A landscape with many valleys, sampled at points; each row gives a point and its height.
A ball rolls from a point to the lowest of its 2 nearest points, and stops where none of them is lower. Distance is the straight distance between rows; heights are no part of it.
K_170: [ 15  -3   1 -18 -14   1   0  18   1   0  13 -13   7 -12 -13  -4  13  10
  -6   8   5   0  10   2   3  -3  -2   0]  h=24.0
K_274: [ 4 -9  5  7  0  8 -1  9  0 -9  9 -6 14 -2  4  0 11  8 -6  1  2  1 19 -8
 11 -2 -6  3]  h=51.9
K_718: [  0  13 -11 -10 -12  22   0   8   5  -4  -3 -17   3   2   1   2   3  12
  -3   2  -2   3  16  -4 -11   5  -5   3]  h=15.9
K_177: [ -2  17  14  -2  13   9  11 -14   8  22  14 -13  -5  16   4  13 -14   3
   5  11   9  -3  -1   0  -1  -9   6  -2]  h=29.3
K_688: [ 16 -10  -6  -9 -13 -18   4   5   6  12  16   1  11 -20  -1   5  27  -2
 -13   4   5   3  -9 -10   9  -3   9   2]  h=25.5
K_952: [ -8 -23 -13   2  -1  -3   3   9  -3   1  -2  14  24 -11   8   9  -1  -2
  -3 -14  15   4 -10 -10   2  -9   6  -9]  h=31.6
K_939: [  2  14   6  17   1  12   3   0   7  -7  13  -4  -1  15  -2 -12   6  11
  -5  16  -9  -2  28  -1   5  -1 -14  21]  h=52.1
K_855: [ -4  12   3  -2   6  16   4  -8   4   9   2 -13   1  10  10   2  -8  10
   2  -2   4  -2   2   0 -10   4  -1  -7]  h=23.2
K_671: [  3  -9  13  -7   4  -1   0  -8 -13 -11   0  -7   6 -11  -9  10  16  -5
   0   4  -3  -6   0  -3  16  -7  -2  -5]  h=8.7
K_532: [ -7  -7  14   5  16   2  -1 -17 -13 -17  -1  -3   4  -7  -4  12   7 -11
   5   6  -8 -10   5   0  24 -12  -4  -5]  h=12.1
K_249: [  2   6   1  -1 -18  16  -2  10  16 -12   5  -7  -9   9  -1  -8  16  12
   2   2 -15   4  24   2 -11   9 -18  17]  h=56.3
K_233: [ -7  -9   8  16  16 -21  -2 -21  -2  -4  -8  10  -7   3   3  -5   0 -10
  10  -3  -5  -2  -8   2  11  -7  -8   1]  h=67.1
K_442: [  4  12  -3   6 -15   5  -4   3  13  -1   4  -2  -9  10  10  -7  11   4
  -5   0 -15  10  16   2 -10  16 -13  18]  h=58.0
K_627: [  9   6 -15   2 -12  -7 -17   1 -11 -11 -17   7 -17   1  -8   5  -1  -7
  -7  -1 -19  -1   0  -4  -3  17   3  17]  h=39.5
K_319: [  3   8   6  11   9  -3   1   4   8  22  21   2   0  10  12   1  -9  -3
 -13  14   9   8   8   3  10  -3   3  10]  h=54.9
K_666: [  8   3   1 -11 -11 -22   8  -3  17  25  11  -1  -8   7   1 -13   9   3
   5  -2   8   6 -14  10 -14   4   2  -1]  h=6.2
K_869: [ -2  -6   1  21  11  -9  -2   8   4  19  13  14   9   8  14  -2 -12  -7
 -16   6  13  11   4  -5  14  -9   5   5]  h=56.4
K_525: [ -3   9 -13   1  14  33   2  22   3 -16 -11 -10  18   6   9   4 -13  13
 -12   0  -1   3  22  -4  -7  -5   0  -6]  h=46.1
K_440: [  6   0  17  -6   4 -12   0  -5   1   6   0  -6 -12   6 -11 -15  -9   2
  14   3   8  -1  -4  14  -2  -4  -4  -7]  h=28.0
K_835: [ 10   6 -13 -17 -23   6  -4  32   6   1   2 -10  -2 -10 -14   0  -6   1
 -10   2  -3  15  10   4 -16   6   1   4]  h=66.2
K_833: [ -9  11   6 -12   2  23   6 -23  -5  -8  -3 -15  -7   1   3  10  11   3
  13  -7  -7 -11  -3  -2  -5   5   5 -14]  h=22.3
K_115: [ -9  -9   4   3  18   3 -10   4  -8  -7  -5  -7   5  -3  -1   4 -19  -4
   0   6  10  -5   4   7  16 -14  -6  -6]  h=38.5
K_127: [  1  18   6  -2 -12  14  -6 -11   1  -7  -4  -3 -23   9  -7  -6   6   1
  11   1 -16  -9  -3   7 -12  17  -7   4]  h=70.5
K_814: [  6  -9 -21  -2 -19 -15  -8  15  -3   2 -15  19   2  -5 -10   3  -6  -9
 -14  -9   0   9  -5  -5  -8  10  10  16]  h=34.6
K_477: [  5   4   6  13  10  -2  -7   0 -15 -22 -10  -8 -11  -5 -11  -1  -3  -2
  -2   9  -8  -5  13   5  20   2  -6  11]  h=71.3
K_432: [ -4   3 -14  23  16   6  -3   6  -8   4   9  19  16   2  25  17  -6  -7
 -21   0  -2   7   5 -17  14  -2   8   9]  h=58.9
K_982: [ -8 -17 -25  16  -5  -6  -5  -2  -9  -3 -18  26  14  -6   6   9  -9  -7
  -5 -22   2  -1 -16 -11 -10   7   6  11]  h=35.2
K_719: [  8  20  12 -11   3  -7   6 -17   3  14  16  -5 -18  -1 -10  -1   3  -7
   1  19  -5  -3 -10  13   4   1   8   8]  h=32.7
K_323: [ -8 -10  -1   9   1 -13  -7  12  -1   3 -14  10  -3   2 -10 -15 -29  -5
   2  -5  21   4  -9   9  -5  -7   0   0]  h=32.5
K_574: [  0  12  -1  10  -4  19   7   3  11  -5   7 -10   2  18   1  -5  19  19
  -3   7  -9   2  27  -2  -7   3 -14  13]  h=54.2
K_483: [  2  -5   4 -13  -2 -23  13 -14  12  17  11   1  -2  -7   4  -2   5   1
  15  -1   4   3 -17   9   0 -15  12 -12]  h=5.9
K_18: [ 10  -1  11 -15 -10 -20   2  -2   6   4   0   0 -15   6 -17 -21  13   4
  17   3  -4  -4  -9  12 -11   3  -4  -4]  h=71.6
K_928: [ -8 -17   3  -9   5   4   4  -3  -1 -12 -14  -1   7   1   5  -8   8  10
  23 -17   6  -4  -7  -1 -10   1  -6 -27]  h=25.9
K_182: [  8  -3   2   8  -3 -24  -1  -5   8   8  -7  13 -15  12   0 -18   0  -2
   4   0   1   1  -5  10  -6   8  -6   7]  h=45.7
K_315: [  0  -5   8  12  13  -6  -2  -2   1  -5  -1   4  -3   8   6 -12  -2   5
   6  -2   0   1  12   2   4  -4 -12   0]  h=25.8
K_243: [-18   4  -7 -10   1  21  -1  -3 -13  -8 -18  -2   1  -3   4  16 -13  -5
  12 -11  -1  -8 -18   1 -15   5   9 -19]  h=27.1
K_51: [ -6   0  18   9  19 -13   3 -19  -1   8   4   5 -11   6   0  -4  -6  -8
   9   9  -2  -4  -4  10  16 -14  -4   4]  h=66.3
K_828: [  9   5   8  -4  -8  -5   6 -15   2   6   9   1  -7   0  -2   3  27   2
  -3   3  -8   0  -4  -2   1   8   3   1]  h=59.4
K_145: [ -4  15  11   4  17   9   7 -21  -1  13  16 -11  -3   7  11  16  -7  -4
  -4  15   5  -4   1   0  15  -7  10   4]  h=32.1
K_907: [ -7  12  18  -3   7  -2  14 -28  12   4  12   1 -16  18  -4 -15   1   5
  23   8 -14 -10  -4   9  -2   1   0   0]  h=27.7
K_813: [  0  -9   5  12   7 -22  -1  -3  11  18   3  10  -8  15  11 -21 -11  -2
   8  -3   9   6  -3   5  -4  -2  -7   4]  h=47.2
K_911: [ -3  -7  14  -6  13  -9   4 -14   6  -2  -1  -5  -2   0   0  -7   3   1
  18  -1  -3  -2  -3  12   7 -19   2 -12]  h=64.3
K_890: [ -9  11   5   6  10  23   0 -10  -5 -16  -7 -16  -2   9   2   2  -2  10
   7  -3  -8 -11  12  -2  -1   3  -5  -4]  h=15.7
K_889: [  2   3  -7  16   1 -11  -8   7   0   8  -1   8  -3   4  13  -9 -15  -4
  -6   1   3   9   9  -3   1   6  -4   8]  h=40.1
K_901: [ -2  -3  10  17  13 -18 -10 -15  -3 -14 -13   6 -16   6 -10 -15  -3  -7
  14   3  -8  -5  -2  12   9   0 -12   7]  h=68.1
K_347: [  8   1   2 -21  -6  10  17   3  16  10  17 -22   7 -10  -6   2  22  13
   2   3   3  -4   0   2  -7  -3  -4 -13]  h=67.3
K_979: [  4 -12  -7   5  -6  -5  -9  16  -1  -8 -15   4   1   3   0 -22 -12   3
   5 -12   2   7  12   3  -4   1 -11  -2]  h=53.6
K_534: [  6 -13  -2   0  -8 -16  -2   0  -3   2   3  10   7 -10  -5   9   5  -9
 -10   5   6   1 -11  -8  18  -6   8   3]  h=33.7
K_255: [  8  -6   5  17   8 -23 -14   1  -7 -13  -9   6 -13   2  -9 -18  -6  -4
  -3   2  -5   0   8   5  12   5 -13  11]  h=69.1
K_864: [-15   7  18   0   8   2   8 -36  -4 -10   1   3  -9   3   1   4  13   0
  17   3 -18 -10  -6   8   5  -7   3  -8]  h=18.4
K_633: [ -7   3 -15  11  10  16  -8  18 -15 -18 -11   8  12 -11   4   6 -16  -2
  -8  -3  -7   3   9 -10   8  -3   1   2]  h=41.6
K_957: [ -7 -21  -6   3  -7 -16  -4  22  -2   4 -15  13  12  -5 -14  -8 -24  -6
  -3 -13  21   5 -11   4  -7 -12   7   1]  h=34.5
K_262: [  6 -13  -4   7  -7 -15  -2  16  -5   8  14  10  21 -12   0   3   3 -10
 -16   1   8   9  -4 -15  22  -9  11   3]  h=31.7
K_350: [ 13 -12  -2   4 -16 -19  -7  15  -1 -10   8  10   6  -4  -3  -6  25   2
 -17   6  -9   6  17  -7  10   5  -5  16]  h=55.1
K_515: [  7  20   2  -8 -15   5  -6  -1   1   8   0 -10 -16   8  -5  -4  -2  -2
   6   2  -5  -4  -4   9 -18  16  -5   4]  h=69.4
K_444: [  9  -7  10 -12 -13 -14   3   7  10  -5   5  -1  -5   7 -14 -20  24  10
   9  -2  -5  -1   3  11 -15   5 -11  -4]  h=70.8
K_801: [  2  13   9   3   8   1   7   6   9  22  17  -6   2   7   4   0 -24   3
 -10  16  15   4   1   0   1 -10   6   4]  h=53.3
K_222: [ -6   1   5  17  14   7   3 -10  -1  -7   4  -1  -3   5   8  -3   7   4
  -3   1  -2  -5  13  -2  10   2  -7   5]  h=22.9
K_112: [  6  -7   4  -1 -11 -21   7 -10   9   8  11  11  -2   3  -1  -8  26   0
  -6   2  -4   0  -1   2  -1   5   1   6]  h=58.2
K_891: [ 17  16  -8 -15 -18   6  -8  16   1   2   4  -7  -9  -5 -15   5  -1   0
 -11  12  -6  10   8   6  -7  13   1  12]  h=67.4
K_903: [ -9  -7 -16  15   5   5   1  37   6   1  -1  17  21  -4  10  -4 -14  -6
 -14  -4   9   9  11  -9  -6  -8   9   7]  h=61.6
K_405: [ -2   3   7  -4  -2   7  -2  -3   2  -8  -7 -10  -8   8  -3 -13  -2   6
  14  -6   3  -4   3   8  -9   7 -11  -4]  h=62.3
K_419: [-10   5   2   6  10  -4  10 -15   4  21   6   6  -5  10  25   7  -6  -4
   2   2   9   3  -6   0  -5  -3   8  -7]  h=12.8
K_815: [-13 -14  -5   7  17  -6  -9 -19 -14 -18 -20   7   5  -7   9  13   1 -10
  11 -12  -6  -7 -10  -7   9   0  -3  -7]  h=40.3
K_218: [ 11   3  -2   3  -9 -10  -6   9   1  10   6   3  -1   1   2  -2  -2  -6
 -11   7   2   7   3  -1   4   7   1  13]  h=37.7
K_753: [  1   8   8   2   2   9 -11  -3 -15 -27 -16 -13 -16  -3 -19  -2   1  -2
   4   7 -16  -9   7   4  10  11  -8   3]  h=72.4
K_162: [  6  -8  10  17   6 -13  -8   3  -9 -16   0   5  -5  -5 -10  -4   8  -2
  -4  11  -9  -2  13   2  21  -1  -9  14]  h=70.2
K_397: [ -2   2  15  -8  12  -8   1 -15  -2   9   3  -4  -4   3  -1   3  -9 -10
  13   9   7   0  -4  11  12 -16   3  -4]  h=65.4
K_852: [ -8 -16  -2 -14   3   5   4   7   4   5  -8  -3  13   1   7  -9  -4  12
  12 -15  15   2 -11   0 -11  -6  -2 -25]  h=27.9
K_128: [  4   1  -1 -10  -7   2  -4  11   7   1  -4  -6   0   5   2  -9  -1   9
   4  -6   4   3   4   4 -12   6  -7  -7]  h=61.1
K_11: [ -3  -1 -13   5  10  24  -2  28  -6 -21 -11   0  22  -6   9  -1 -11   6
 -11   1  -5   6  24  -9   6  -7  -1   1]  h=43.8
K_827: [ 14  12 -10  -9 -17  -4   2  -4   2  18  16   1  -9 -12  -1  19  14 -10
 -20  12  -5   3  -9  -6   3  11  10  13]  h=19.2
K_275: [-15  -1 -17   9   4  17  -6  15 -15 -12 -21  15   5 -14  -5  16 -23 -14
  -3 -11   4  -2  -6  -4 -11  -3   4   4]  h=32.6
K_101: [-12 -20 -19  17   2  -3  -2  10  -3  -1  -7  26  25  -9   7  13  -3  -6
  -7 -18   8   2  -9 -15  -1  -5  10   6]  h=33.3
K_278: [ -9  -2  -4  16  11  -5  -9   2  -3   4  -6  11  -2   4   9  -7 -25  -4
  -3  -2   7   1  -2   2   2  -2  -7   3]  h=42.2
K_10: [  8  17  18  -5   9   5   6   4   9  15  15 -21  -2   4 -10   4 -24   4
   1  18  14  -2   3   8  -1  -8   2   5]  h=51.5
K_161: [ -2   0   8 -10   1 -17   6 -21   7   4  -8   4 -12   6   3  -8   6  -3
  26  -8  -4  -4 -20   9  -9  -6   8 -12]  h=23.1
K_967: [  9   6 -13 -14 -13  -1  -3  11   4  10   0  -5  -6  -9  -8   0  -4  -3
  -5   2   8   4 -17   4 -14   6   8  -3]  h=29.5
K_938: [ -5  10  -3   9   7   5   1  -6   2  20   7   7  -1   7  13   7 -18  -6
  -8   4   8   4  -3  -1  -7   1   4   4]  h=16.5
K_260: [ 14   3 -14  -9 -20 -16  -9  16  -1   9  -6   7  -6  -3 -16  -2  -9  -9
 -10   1   3   7  -9   0  -8   7   9   9]  h=32.2
K_470: [ -6  -3  -1  18  11   3   3   0   0  13  11   9  10   7  24  11  -5  -6
 -13   2   5   7   2 -10  10  -5   9   0]  h=57.6
K_512: [ -4  -4   8  -4   7  -7  -3   5   0   5  -8  -3  -3   2  -9 -11 -24  -5
   5   4  13   2  -3   9   3 -10  -2  -8]  h=30.4
K_148: [ -6 -10 -17  23   3 -12  -8   5  -8  -7 -18  21  11  -1   9  -5 -14  -3
  -5 -15   2   2  -4  -6   1   6   1  11]  h=37.3
K_245: [-17 -25 -13   4   0  -2  -3  13  -6  -6 -19  12  16  -6  -8   2 -20  -7
   6 -18  18  -3 -14  -1  -6 -13   4  -7]  h=36.1
K_743: [ -5  -8 -20   4  -3  10   1  37  -3  -5  -7  11  30 -11   3  -6  -1   1
 -12  -4   0  15  16 -13  -2  -4   1   3]  h=62.9
K_485: [-15  -6 -10  -4   3   8   8   6   6  13  -3   9   7   2  11   8 -10  -1
   5 -16  17   1 -18  -2 -23  -4   6 -18]  h=23.0
K_949: [  0  14  -5 -19  -7  22   6 -21 -11  -3  -1 -15  -9  -8  -5  22  10  -6
   5   1 -10  -8 -12  -5  -2   8  10 -12]  h=22.8
K_355: [  5  -4   3 -12  -8   5   0  -3 -16  -7   7  -5   2 -18  -6  19  19  -6
  -8   5  -7  -4  -1 -11  15   4   7  -1]  h=12.3
K_208: [ -1  -1  11 -21  -2  12  16 -11  12   3  12 -17   5   0  -2  -2  22  21
  13  -3   0  -3   2   1  -9  -5  -2 -16]  h=66.4
K_415: [ -4 -19   7   8  18  -2  -6  11  -3 -11  -2  -5  10   3  -1 -11  -8   5
   5   1  12  -2  17   6  13 -13 -10  -9]  h=36.3
K_849: [  6  -7  -1   3  -5  -4  -5  21   5  -4   2   1   6   2   3 -15  -4   9
  -4   0   6   8  20   3   1   0  -9   5]  h=52.0
K_320: [  6 -14  19  -2   8 -17   3   4  -1   2  10  -3   1  -1 -13 -14   4  -1
   9  11   4  -4   9  16  15 -13  -7   0]  h=32.3
K_956: [ 11  11   0  -8 -10   3   1 -11  -9   4  13  -3  -6 -15  -3  21  17  -8
 -17   9  -6   0  -2  -7  13   8  11   8]  h=15.8
K_238: [-15  -2  -5   9  21  19 -10   7 -14 -17 -10  -6   7   1   2  14 -26  -2
  -8  -1   2  -6   1   4  13 -12  -6  -7]  h=40.7
K_107: [ -3  14  -8   8  -2   4  -5 -10  -7   3  -2   3  -7   5  15   8  -8  -8
  -7  -3  -1   0  -3  -3  -2   9   1   6]  h=20.6
K_711: [-13  -4   9   7   7  -2   8 -22  -4 -16  -3   4  -4   5  -2  -8  24   8
  10  -1 -17  -9   4   3   1   5 -10  -9]  h=16.0
K_341: [ -3  21   8  -6   4  18  12 -12  12  11   9 -22  -9  17  -2   5  -3  11
  11   7   6  -7   0   1 -11   1   2  -3]  h=26.3
K_888: [ -1  14  -5   1  -5  26  -7   4  -2 -14  -8 -13  -2   6   5   7 -10   7
   0  -1  -4  -4  15  -4  -4   7  -5  -1]  h=11.0
K_575: [ -1  14   0 -18  -4  16   4  -5  -2  10   2 -16  -2  -5  -6  16 -11  -2
   2   0   4  -1 -18   1  -7   0   5 -11]  h=12.9
K_430: [ -6 -16  -6 -13   2  -3   8  -1  -1   3  -8   5  15 -12   4   5   0   2
   7 -13  11   0 -17  -3  -3  -5   5 -18]  h=29.7
K_445: [ -3 -18  18   7  23  -8   0   0   2   0   5  -4   8   2  -4  -9  -1   5
   7   9   6  -4  13  10  20 -21  -9  -8]  h=34.4
K_252: [  3   1   8 -12  -9   0   9   1  15   8  16  -8   1   7  -4 -15  21  16
   7   0  -2  -1   8   5 -12   5 -15  -1]  h=69.7
K_582: [ -3   7 -13 -25 -14  27   1  17   6  -5  -5 -18   8  -8  -4   6  -5  10
   1  -8   3   3  -3   0 -22   6  -3 -15]  h=18.9
K_271: [ 17   3  -9  -9 -20  -8   0  11   7  14  22   2   5 -12   2   9  21  -3
 -20  10  -1   8  -2 -10   8   2   6  12]  h=22.7
K_475: [ -3  -6   2  -8  -7   6   2 -17  -7 -16 -17  -1  -2  -4  -1   4  28   1
  14 -12 -15  -9  -6  -6  -9  12   0 -16]  h=21.7
K_9: [-16   1  12   5  14   4   3 -30 -12 -19  -6  -2  -5  -5   3  13  12  -7
  11   1 -15 -12  -4  -3  13  -6   2 -10]  h=15.3
K_352: [  8  -8   1   2  -8   1   0  10  -1 -10   9   3  12  -7  -2  -1  28   6
 -12   7 -10   2  23  -6   8   2  -7   9]  h=53.5
K_420: [-5 -2  3  3  7  2  3 -5  0  5 -4  3 -3 10 11 -4 -5  4  1 -8  5  2  0 -1
 -2  0 -2 -7]  h=26.1
K_25: [  2   9  -1  -4  -7  23  -7  -6 -14 -25 -16 -14 -10   0 -11   7   6   3
  10  -2 -18  -8   9  -5  -1  15  -4  -2]  h=72.3
K_595: [  3   7  -6  -8 -13   4   6   9  18  21  16  -8   0   3  13  -1   7   9
  -9  -2   6  13  -1  -3 -17   7  -4   1]  h=14.2
K_619: [  0  -5  20 -12   5   2  12 -13   7   1  10 -12   1  -1  -9  -9  14  12
  16   3   0  -5   1   9   3 -14   0 -13]  h=65.3
K_990: [  5  17  14  -1   3  11  -3   1  -3  -1   7 -16  -2   2 -11   4 -18   3
  -1  16   7  -7   8   2   3  -2   2   9]  h=49.6
K_371: [ -8   5  15  -8   1 -10   7 -30   2  -5  -2   5 -15   3  -3  -1  14  -3
  27  -4 -16  -9 -19  10  -1  -8  10 -12]  h=21.1
K_21: [ 13  -5  16 -12   4 -13   3   0  -1   0   5  -6  -9  -3 -19  -8   6   1
   9   9   0  -8  -3  12   7  -4  -5   3]  h=30.3
K_690: [ -8  -1 -12  21  13   5  -2  25  -2   1   2  17  17   0  13   5 -13  -4
 -21   2  -2  10  11 -13  12  -5   4   9]  h=60.2
K_98: [  9  -8  11  10   1 -11  -5  17   9  11  15   1   6  10   1 -22  -5   6
  -5   9   9   3  20   4   6  -4 -10   9]  h=50.2
K_725: [ -2  11  18  -6   6  -5  14 -18   5  10  17  -4 -10   7  -7  -8  -1   4
  13  12  -6  -7  -2  12   3 -10   4   1]  h=30.0
K_962: [ -1   0   1  -6   3  -6  11 -15   9  22  12   0  -2   1  15  -3   6   4
   7  -4   9   4 -11   1  -6  -5   8  -9]  h=9.3
K_431: [  3  23  10 -11   2   8   3 -19  -3  11   8 -20 -15  -5  -6  14 -13  -6
   5  12   0  -3 -13   7  -2  -1  14  -5]  h=16.7
K_140: [ -7 -12   9 -16   0   2  -3  -8  -8 -21 -22  -5   2  -5   0   2  16  -2
  22 -14  -7  -8  -9   0  -9   4  -5 -27]  h=23.9
K_975: [  7   6   5 -14  -8   5  20  -3  20  14  29 -16   3   2  -7  -5  21  22
   2   9   3  -3   8   5  -6  -4  -8   3]  h=68.5
K_184: [  0   4  13  -2   1 -13   8 -17  13  11   0   0 -17  15   0 -17   4   3
  23  -3  -4  -1  -7  15 -10   1  -1  -3]  h=25.3
K_834: [  4  -8 -21  -5 -16   7  -6  36  -4  -6  -4   8  20 -19  -7   4  -4  -7
 -16  -1  -1  10   8 -11  -6  -1   7   2]  h=64.0
K_559: [  3   5  15   6  15   8  -2   1  -2  -3  12 -11  -1   3  -7   2 -11   3
  -7  17   1  -7  15   5  21 -10  -4   9]  h=47.4
K_896: [ -8  -1  -2  12   9  -3 -10  -7 -10 -15 -20   5  -1  -2   4   1  -9  -8
   8  -9  -3  -1  -7  -4   5   3  -9  -2]  h=42.1
K_780: [ 11  -2 -17   9 -14 -14 -13   6 -10  -7 -13  16  -9  -6  -6   5 -10 -11
 -16   1 -11   3  -3  -6   2  11  10  21]  h=37.1
K_930: [  5   9   0 -18 -11  -3   7   7  19  22  12 -13  -3   6   0  -8  -1   3
   0  -3  10   3 -10   7 -19   7  -2  -2]  h=10.1
K_549: [ -5   4  -1  14  17  18  -7   1 -11  -9  -2   2   8  -1  10  21 -21  -8
 -11   6   0  -2   3  -4  13  -7   4   1]  h=42.8
K_488: [  7  -1  -7 -17 -18  14  -4  22   5  -7   5 -18   7 -11  -5   2  11  15
  -4  -2   0   6  17  -2  -8   3  -5  -4]  h=20.3
K_572: [-3 -6  3  3 13 15  3 15 -1 -5  4 -6 17  1  7  1 -5 10 -8  1  9  0 15 -4
  9 -8  2 -6]  h=50.3
K_76: [  3   3  -6   5  16  28  10  16   2  -5   2  -9  16  11  13  13 -15  13
 -11   4  10   2  14  -3   1 -12   8  -9]  h=48.4
K_995: [ -9   7 -21   9  -1  16 -11   8 -18 -22 -24  10   0  -7  -2   9 -21 -13
  -2  -9  -9   1  -5  -7  -6  11  -5   2]  h=30.2
K_543: [ 12  10   7  -4  -5 -13  -1  -6   0  14   9  -1 -14  -3  -7  -1  -5  -7
  -5  13   4   0  -3   8   2   1   4  10]  h=35.1
K_425: [ -2   1   8   1  -1  -2   2 -24  -8 -12  -6   8 -11   1  -3   3  23  -3
   8  -6 -19 -11 -10  -3   2  12  -2  -5]  h=19.1
K_175: [ -8   7 -13  20   3  -1 -11 -14 -12  -7 -12   8 -12   0  13   6  -5 -12
  -7  -3 -10  -2  -5  -7   3  13  -3  10]  h=24.1
K_658: [ -2   7  -8 -21  -8  28   3   1  -4   0  -4 -21   2 -13  -2  15  -5   4
   3  -7   3  -3 -13  -5 -13   6   7 -18]  h=16.1
K_441: [ -8  -9 -10  -2  -2  -6   6   5  11  20   7   9   9   3   7  -2 -12  -3
  -5 -12  21   8 -16  -6 -14 -10   9 -11]  h=20.7
K_284: [ -6  -9 -20  19   9   0  -9  17 -10 -18 -17  18  18  -8   5  -2 -13  -1
  -7 -13  -3   6   8 -14   6  -3  -1   9]  h=39.4
K_346: [ -2  -4  -8  -2  -7   2   7  15  13  22  15   3  12   1  11  -7   1   7
 -11  -5  15  10  -6  -6 -11  -3   6  -6]  h=18.0
K_586: [ -4   6  10  -9  -1  13  13 -23   3   2  15  -5   0   3   3  10  24   5
   1   0  -8  -3   4  -3   0   3   2  -3]  h=60.6
K_46: [ -4  -2  13  -4   6   0   0  -6  -5 -12 -10  -7  -8   0  -2  -5   5  -1
  17  -3  -4  -5  -5   7   2  -3  -4 -11]  h=63.4
K_569: [ 10  -2 -15  -9 -20   3  -4  28  -3  -3  -7   4   3 -15 -14  -2 -14  -6
 -14   0  -1  10   7  -1  -9   4   4   9]  h=65.1
K_406: [  7  14   5 -19  -1   5   6 -18  -7   7   3  -9 -13 -14  -6  17   5  -9
   3   6  -5  -3 -18   3   7   1  15  -7]  h=19.9
K_594: [  2 -19 -11  -6  -9 -17   4   8   9  12  12   6  23 -17   5   7  19   0
  -7  -6  12   5 -17 -13   7 -10  16  -6]  h=27.8
K_390: [ -9   9  15   0  10  16  10 -19   2  -7  -1 -12  -6  12   3   2   5   7
  14   1  -2  -9   3   1   1  -1  -2  -9]  h=19.3
K_603: [ 17  -9   6  -5  -3 -24  -4  -4  -5   2   0   9  -3  -9 -14   6  13 -10
  -3  11  -1  -5  -6   2  15  -4   8   5]  h=35.7
K_839: [  1   3  -7  -4 -17   1  -8  11   8  -3 -11   0  -7   7   9  -6   4   1
  -3  -7 -10  11   7   2 -16  14  -9   7]  h=59.7
K_97: [ 15 -12  -4   5 -15 -25  -5  -1   5  -2   1  17  -3   3  -1  -6  31   0
 -11   0  -8   3   5  -4  -2  11  -2  12]  h=56.8
K_32: [-15  -2  -9  20  20  -4  -7  -7 -12  -6 -15  12  -2   3  11   6 -23 -11
   1  -8   2  -1 -12  -2   2   0  -5  -2]  h=43.7
K_326: [ -5   8   6   1  -2  14  -4 -16  -8 -23 -10  -8 -18   4  -7  -7  12   1
  13  -2 -17 -12  -2   1 -10  16  -8  -4]  h=71.4
K_99: [ 14  -1  -6 -19 -19   1   4  18   8  12  12 -11   5 -12 -12  -6   0   2
  -9   3   6   6  -7   3  -5   2   3  -1]  h=27.0
K_663: [  6  -8  -2  -9  -6 -27  12  -2  18  21   8   2   5  -4   2 -14   2   0
   1  -5  14   8 -15   4  -5  -7   8  -6]  h=2.4
K_981: [ 13  16  -4 -14 -21   0  -7   3   4   7   3  -6 -18  -1 -11   5   9  -4
  -4   7 -11   3  -4   5 -12  18   3  12]  h=68.4
K_776: [-16  -3  -8 -10   6  16   7  -9  -5   2 -12   4   5   3  17  11  -4   0
  11 -19   5  -5 -19  -4 -17  -2   5 -24]  h=25.0
K_662: [ 13  -3  -1  -2 -13 -23  -9  -5   0   2 -13   9 -16  10 -12  -9   1  -6
   5  -2  -3  -2 -13   7  -6  13   4   7]  h=44.0
K_661: [ -7 -16 -10   6   0 -14  -1 -17  -7  -8 -19  16   9  -8   7  13   3  -7
   1 -16  -1  -6 -16 -10   3   1   4  -3]  h=38.6
K_656: [-10  -3   7  15  10   6   4 -21   5 -12   7   4  -1   8  11  -2  24  11
   0  -5 -14  -6  10  -6   7   0 -12  -3]  h=19.4
K_762: [  6  -8   7  10   6 -23  -1   8   7  19  11   9  -1  10   2 -16  -9   3
  -2   8  15   9   5   5   3  -7  -5   7]  h=48.6
K_90: [  3  18  10  18  15  12   5  -6   5  -4  14 -12  -2  14  -5   1  -5  11
  -8  15   0  -5  23  -4  14  -7  -7  17]  h=49.8
K_516: [ -7  15 -14  11   0  11 -13  -5 -15 -14 -20   6 -15  -3   7   6 -14  -6
  -4  -7 -14   0  -3  -4  -6  16  -4   5]  h=27.4
K_37: [  0   9   3  11  10  10  -5   4  -9  -6   7  -4   4  -6   2  13  -8  -6
 -13  14  -2  -2  15  -6  22  -6   2  10]  h=45.2
K_71: [ -3 -18 -18   3 -11 -13  -2  -6  -5   3 -12  20  12  -7  11  14   6  -5
  -5 -17   1   3 -14 -15  -7   9   7   4]  h=36.9
K_667: [  7 -16 -10   1  -9 -15   2  14   6  12  14   8  21  -4   8  -3   9   0
 -10  -3  16   9  -2 -13   8  -4   8  -3]  h=29.8
K_887: [-10 -12 -17  -2  -6   5  -5  19 -11 -10 -19  11  10 -14 -17   7 -19 -13
   1 -17   8  -1 -10  -1 -12  -6   9   0]  h=34.7
K_964: [ 11   7  -4   6 -11 -12 -14   0  -2  -4 -12   8 -26  12  -7 -11   7  -6
  -2  -1 -14  -6  -1   8  -6  17  -2  17]  h=42.0

For each start below, name the point where the ball stops.
K_534: K_671
K_979: K_888
K_889: K_671
K_275: K_663

Call two points neighbours if one is among the 2 nearest of the other. Go from one point of each pair to the other, from neighbour to neighbour, staying as low as possible. Name the highest point that can't be avoided.
K_575, K_440: K_245
K_663, K_575: K_243
K_855, K_711: K_420
K_888, K_575: K_582
K_440, K_671: K_603
